A landscape with many valleys, sampled at points; each row gives a point and its height.
From any point a ball rolls to the lowest of the 2 points nearest to it. It stops when none of these is lower. Distance is the straight distance between rows; heights are no part of it.
Z97 height 32.6: [ 95 121 142 102 151 107 163 165  61  94  77 135 171 130 134 111 150 128
 134 113 204  96 168 107 131 208 101 140 167]
Z838 height 16.1: [140 108 144 184 141 130 116 141 132 140 153 151  71  80 146 123 110 126
 137 166  91 147  95 124 124 135  79 139 134]
Z400 height 40.1: [134 190 105 147 149 148 119 120 121 130 158 147 145 132 100  33 114 187
 131 181 132 122 104  91 179 149 129 106 128]
Z695 height 31.5: [113 148 136  68 102 139 130 159 133  86 147 123 141 118 174 177 123 124
 195  65 132  95 127 184 136 155 122 119 166]
Z638 height 13.8: [135  79 163 125 110 107 131 176 116 111 108 146 113 101 154 181 140  91
 126  72 106 134 128 164  95 161 141 137 103]
Z145 height 31.4: [149 136 138 147  88 144 130 117 165 161 149 106  80 115 126 139 124 131
 165 208  79 110  86 123 116  43 102 105 104]
Z78 height 23.2: [154 157 107 106 174 140 136 176 148  84 150 106 164 158 133 179 118  92
 153  69 143  97 166 200 140 148  81 112 170]
Z943 height 6.1: [163  91 107 182 149  83  85 119 112 110 112 137  84 125  82 110 118  78
  79 163 118 154 148  85  81 171 138 138 121]
Z789 height 51.7: [135 147  93 143 172 101  96 135 111  56 109 114 162 160  75  71 128 127
 121  99 152 121 152 128 149 238 134 130 138]
Z15 height 41.4: [ 99 150 156 105 106 132 114  93 127 166  99 145  71  92 171 153 101 119
 177 160  90  99  48 154  99  64 135 142 104]
Z722 height 36.8: [145 104 118 168 186 123 127 147 167 148  95 148 102 143 115 171 129  91
  93 112 101 120 116 161 137  97 139 148  93]
Z444 height 16.5: [166 132 125 122 170 137 127 189 158  84 167  98 169 146 108 147 132 138
 135 110 151 130 182 183 163 170  83 123 160]
Z409 height 17.5: [129  94 151 117 111 114 163 171 131 145 114 137 138 103 184 193 167  87
 103  50  98 143 129 173  84 128  98 147  87]
Z724 height 45.6: [156  96 148 121  80 137 111 148 167 163 159 115  96 129 105 143 119 154
 112 221 140 135 122  99 144  46 160 120 118]
Z550 height 54.4: [128 142  86 127 110 125 131  74  91 146 153 141 145 142 137 110 123 110
  89  68 128 171 163 100  85 149 135 120 120]
Z342 height 27.7: [153 145 115 158  99 164 126 100 178 187 169 118 103 125 141 154 146 131
 141 164  55 123 112 132 157  18  86 100 121]
Z965 height 61.8: [152 114 123 153 142  92 103 127 123 103  92 129  82 136  94 138  93  86
 138 111 101 116  96 157  84 152 176 127  82]
Z671 height 53.1: [106 163 126  83  83 117 131  90  85 155 129 134 157 124 143 112 128 140
 106  68 139 164 113 124  72 145 140 135  74]
Z920 height 31.2: [143 175 114 133 149 168 134 116 142 160 188 122 137 133 142  95 118 158
 119 108  89 149 104 153 144 114 108 125  92]
Z834 height 51.2: [130 152 138  85  88 118 121 105 117 158 131 114 142 135 107 118 123 145
 121 131 134 160 122 117  76  98 166 111  69]
Z953 height 31.6: [151 109 133 129 151 108 180 157 162 113  83  98 165 146 117 180 166  98
 119  92 109 121 165 173 102 132  95 131  82]
Z988 height 10.5: [174  95 130 170 118 117 129 117 181  93 127  97 116 132  85 154 116 129
 174 158 102  98 125 143 160  96 148 108 143]
Z329 height 36.2: [145 165 110 142 130 128 129 114 149 154 142 132  49 114 149 137  95 108
 172 174  51 100  59 150 100  53 130 135 101]
Z498 height 36.1: [106 124 117 188 149 150 159  94 151 136 132 102 148 126 151 126 163 114
 126 140 106 131 132 140 131 127  26 136 138]
Z915 height 13.5: [188  95 116 153 105  69  76 122 122  90 116 103  83 121  71 102 114  99
 117 187 116 149 137  85  71 156 158 119 113]
Z151 height 56.7: [107 163 122 109 120 114  81 159  82 135 142 164  47 111 155  76  76 122
 139 170 117 117  71  97 102 151 155 161 135]
Z476 height 6.0: [163 133 134 106 136 139 112 211 155 106 199  96 160 155 115 133 129 163
 105  94 156 153 175 167 184 159 128 129 131]
Z287 height 35.4: [153 208  97 143 148 158 124 114 126 153 177 124 151 147 102  34 121 175
 106 137 113 157 113 108 160 137 105 117  86]
Z743 height 65.1: [157 160 120 131 102 145  92 144 118  84 131 127  83 117 131  51  58 137
 202 178 109  83  63 124 151 133 198 109 165]
Z827 height 23.6: [ 95 133 153  86 139 122 152 122 158 115  46 101 182 151 108 142 159 144
 170 143 159  77 138 137 138 114 152 124 129]
Z491 height 34.5: [109 127 147 201 168 119 157 125 154 128  90 109 127 106 150 149 156 108
 137 116  91 116  94 172 128 121  42 163  95]
Z482 height 35.0: [123 150 129 100 103 149 139 118 160 117 158  79 168 132 140 143 147 159
 204 160 128  91 155 139 154 122  81  91 194]
Z472 height 18.4: [170 103 125 129 118 124 126 163 194  96 117  88 140 143 114 190 138 126
 162 132 129  84 145 166 183  90 146 123 159]
Z626 height 22.7: [116  98 106 172 147 151 145 100 124 175 144 156 124 117 183 148 143  86
  61 104 100 172 126 118 116  83  65 158 142]
Z148 height 41.8: [102 131 140 119 111 110 137  93 108 104 100 109 134 116 123 117 119 136
 197 102 127 112 114 133  94 179 160 111 136]
Z944 height 8.4: [165  60 141 131  94  97 151 154 116  82 139 125 130  97 120 190 157  82
 138  76 105 151 183 146  82 174 129 101 139]
Z945 height 37.4: [148 132 140 132 115 136 102 171 141 174 174 146 121 121 107  84 119 180
  70 218 149 169 137  91 147 111 113 136  94]
Z446 height 18.8: [184 103 125 164  98 107 111 113 142 100 132  86 110 135  74 128 107 117
 145 154 115 130 133 120 111 127 170 100 119]
Z844 height 36.6: [116 102 142 119 110  91 134 143  66  89 101 143 141 102 118 105 156 146
 137 119 178 129 170  91 129 224 129 126 176]
Z147 height 11.9: [145 100 116 202 168 135 122 124 131 119 144 150  82 103 140 135 113  92
 122 116  81 137 122 128 129 148  92 141 162]
Z79 height 27.4: [128 151 117  81 145 131 138 169 121  77 146 120 145 154 153 180 118  79
 146  34 128 111 150 196 118 176 114 113 144]
Z127 height 32.5: [110 168 112 116 121 164 164  93 136 111 155  95 172 135 120  91 148 183
 191 187 151 102 147 107 160 143  67  94 177]
Z791 height 54.1: [158 168  97 136 142 165  97 124 140 133 168 122 103 175 103 100  72 123
 125 145 121 108 109 110 167  73 204 102 146]
Z376 height 3.1: [177  96 127 139  95 116 141 145 139  83 192 110 116  95 144 171 138 110
 161  78  93 150 166 153 118 159 104 112 179]
Z554 height 39.8: [140 113 107 167 186 135 112 121 165 136 115 150  86 142 107 141 104 102
 103 155 109 111 113 123 151  88 160 138 131]
Z228 height 7.4: [186  87 115 183 127 120 142 124 149 103 185 122  92  89 132 168 135 103
 145 115  67 153 158 140 119 138  77 115 164]
Z50 height 41.7: [171  94 154 119 100 132  87 197 144 143 170 132 101 126  99 128 116 167
  78 196 161 159 149 104 160 106 153 132 127]
Z536 height 34.8: [112 160 136  76  81 148 137 125 145 121 171 108 148 105 177 156 132 156
 218 105 110 102 120 157 137 125 105 111 178]
Z736 height 29.0: [ 84 120 147 101 150 113 177 133  97 106  47 121 183 139 134 117 157 133
 136 131 184  97 143 108 129 161 121 138 136]
Z364 height 24.7: [124 110 139  97 137 130 113 195 193 118  90 119 159 160 121 180 141 148
 143 144 157  71 140 172 210  91 156 137 154]
Z874 height 48.6: [146 124 143  96  85 121 127 114 148 165 135 104 125 147  89 139 125 150
 109 180 147 144 137 102 101  50 181 104  83]
Z868 height 22.0: [111 110 159 180 156 114 107 139  93 116 115 159  89  78 142  94 120 132
 122 160 139 141 103  98 129 183  97 158 144]
Z213 height 45.1: [ 83 145 136  96 129 137 135  67 102 160  74 142 114 116 169 142 124 104
 144 109 107 124  71 133 110  64 136 145 114]
Z43 height 45.0: [155 114 147  75  44 118 108 151 111 109 177 108 168 125 101 114 139 186
 137 121 170 158 168 104 136 169 158 103 149]
Z318 height 36.5: [121 169 127 153 129 167 142 113 158 101 157  99 161 133  97  53 131 196
 181 213 129  99 120 111 190 134 109  88 136]
Z938 height 16.7: [138  96 161  98 125 138 120 202 152 139 144 126 164 141 111 148 156 166
  83 125 170 149 170 145 168 147 131 137 116]
Z993 height 34.2: [115 116 138 133 109 141 126 132 108 188 155 175 119 107 129 104 137 162
  69 207 165 167 130  69 142  98  90 150 117]
Z859 height 19.8: [107 104 153 105 129 141 152 160 132 170 121 141 154 114 197 170 172 113
  76  86 130 155 137 149 128 109  88 156 111]
Z912 height 27.3: [107 101 167  78  85 143 123 138 133 172 113 147 128 103 151 166 146 143
 131 139 141 131 113 133 109  83 150 131 109]
Z576 height 47.3: [ 87 163 122 114 144 164 133  69 128 169  92 130 136 131 153 120 132 125
 114 136 102 132  80 137 159  41 105 148 111]
Z826 height 25.5: [152 112 131 138 135 113 166 101 151 137 113  83 177 145  82 129 163 140
 103 131 142 162 175 114 104 127 129 112  84]
Z38 height 27.8: [102 119 152 153 173 126 121 146 106 108 110 146 111  99 150 113 127 128
 153 102 131 115 107 142 136 186 120 151 149]
Z525 height 47.4: [123 152 107 119 147 110 113 119  89  50 134 110 146 141 113  96 114 110
 165  70 137 118 156 144 119 230 124 119 175]
Z879 height 37.8: [123 127 136 110 125 122 118 135 137  97 122 116 133 140 114 132 106 143
 174  97 134 103 113 160 135 152 179 120 132]
Z437 height 31.1: [ 85 114 154  87  81 144 118 131  95 199 137 186 108  90 163 130 131 152
 102 167 159 143 112  92 121  89 120 149 140]
Z681 height 41.3: [124  95 160  81  48 102 112 154  82 113 126 148 159  95 121 129 147 172
 140 119 175 151 174 100 113 194 155 116 139]
Z379 height 24.8: [130 127 112 147 133 157 128  99 161 189 155 139 121 128 152 160 149 115
  96 134  84 137 138 115 153  51  93 130 145]
Z567 height 16.2: [ 85 134 146  70 155 137 135 160 163 144  74 119 176 158 119 149 157 161
 124 130 177  99 123 155 178  93 158 142 113]
Z479 height 55.2: [102 149 108 140 151  89 136 105  90  89  77 123 176 143  90  67 134 143
 134 106 170 122 141 105 122 215 121 132 119]
Z485 height 58.9: [ 94 132 130 132  99  99 180  57  88 146  70 129 161 115 111  91 152 147
 120 168 169 139 128  73 101 119 111 129  97]
Z74 height 55.7: [121 146  85 110 120 140 125  78  99 134 144 150 123 169 110 124 107 108
  98  85 135 133 158  86 118 124 186  95 140]
Z691 height 49.6: [174  82 135 119  59 124 143 123 153 114 167  93 139 121 114 198 146 127
 146 113 126 134 178 117 108  95 162  79 161]
Z366 height 22.3: [105 120 134 114 143 155 128 154 142 150 148 153 136 112 186 173 144 113
 107  85 120 125 134 156 154 119  99 157 161]
Z277 height 59.9: [114 124 121 122 133 118 107 108 102 118 106 161  88 154 124 142  92  73
 127  78 107 115 103 146  96 137 196 119  95]
Z866 height 49.1: [115 166 103 126 170 155 112 112 144 133 123 148 127 171  96  90  93 151
 128 157 147  88 112 114 185 103 194 117 140]
Z801 height 28.7: [132 131 124 135 160 115 181 108 139 131  91  82 175 146 113 124 157 114
 107  95 116 159 148 171  85 140 106 134  54]
Z325 height 21.1: [115  75 125 174 141 137 147 101 112 169 115 167 105 112 158 134 140  85
  62 149 132 158 137  78  99  99 102 148 143]
Z948 height 53.5: [ 95 165 138 130 146 132  93 135  75 152 139 174  87 101 171  73  91 132
 106 114 133 138  73 117 113 158 118 167 112]
Z323 height 60.7: [130 158 109 122 118 108  73 130  99  89 119 142  54 133 122  65  68 111
 162 185 123  93  76  91 123 146 197 138 154]
Z744 height 31.8: [104 118 139 173 190 117 160 142 120  99  83 108 135 127 153 121 139  99
 132 100 128 120 120 158 116 175  87 158 120]
Z811 height 22.1: [146 100 142 128 125 131 127 143 155 152 148 115 143 136 106 152 153 145
  94 130 145 159 165 123 132 114 132 116 112]
Z607 height 26.4: [113 153 132 125 152 163 115 158 148 138 172 141 121 123 168 130 117 144
 148  97 107 114 101 167 174 129 107 144 140]
Z24 height 48.1: [165 124 139  95  60 142 132 127 134 121 194  80 162 144 109 165 139 170
 133 113 144 145 175 103 121 108 169  74 148]
Z652 height 18.9: [120 109 114 162 121 113 128 100  74 164 133 168  86 107 150 101 111 102
  75 158 139 166 127  67  71 128 107 156 129]
Z61 height 23.3: [ 84 107 155  57 107 151 140 156 119 178 106 166 163 123 166 169 163 136
  80  98 168 129 138 127 145  88 150 148 130]
Z370 height 51.1: [ 85 154 136 119 154 147 128 128  96 159 131 162 134 120 177  87 112 139
  74  85 142 157  76 156 136 123 110 174  87]
Z747 height 44.6: [126 118 109 121 104  98 139  88  89  58 121 103 147 134 107 124 130 107
 178  80 124 124 171 119  84 206 149  92 164]
Z73 height 57.5: [119 143 105 149 134  91 142  55 101 121  83 124 149 135  76  82 131 130
 121 131 147 130 138  73  85 158 155 115 111]
Z682 height 28.3: [ 85 146 129 116 136 135 143  84 141 125  88 119 160 139 120 120 145 157
 178 148 153  87 120 116 150 119 130 113 160]
Z810 height 43.9: [105 125 117 165 195 135 119  97 157 118  81 150 109 159  83 109  96 122
 116 183 141  96 109  99 171  95 173 121 144]
Z8 height 13.9: [126 136  93 144 136  90  87 117  95 140 120 156  67 138 109  89 109  98
  63 193 136 156 132  62  77 146 131 163 115]
Z645 height 34.4: [154 121 114 146 157 119 150 158 176 127 127 134 122 146 128 188 141 105
 122  67  88 122 130 182 135 100 119 143  94]
Z426 height 57.6: [ 99 158  85 130 149 126 112  79  71 142 103 168 100 166 124 104  93  81
  90  82 131 126 117 104 109 127 175 128 120]
Z757 height 49.3: [ 76 148 133 130 170 156 136 107 109 161  96 137 135 122 189 112 134 125
  82 106 121 143  63 160 158  75  85 177  89]

Call two points neighbours if one is among the 2 nearest of the other. Go from one point of each pair to the other, from neighbour to neighbour, staying as low as possible. Name the highest point that can't be avoided.
Z567 and Z943 -> Z364
Z476 and Z127 -> Z482
Z943 and Z988 -> Z446

Two balls start at each pair of points below. Name the first point that both come to, or write none.
Z743 and Z791 -> none
Z366 and Z912 -> Z859
Z38 and Z277 -> Z376

For each start below, name every point that the ball comes to, in order.
Z866 -> Z810 Z554 Z722 Z645 Z953 Z801 Z826 Z811 Z938 Z476
Z323 -> Z151 Z948 Z370 Z757 Z576 Z213 Z15 Z329 Z145 Z342 Z379 Z626 Z325 Z652 Z8 Z943
Z671 -> Z834 Z874 Z724 Z50 Z945 Z993 Z437 Z912 Z61 Z859 Z409 Z638 Z944 Z376
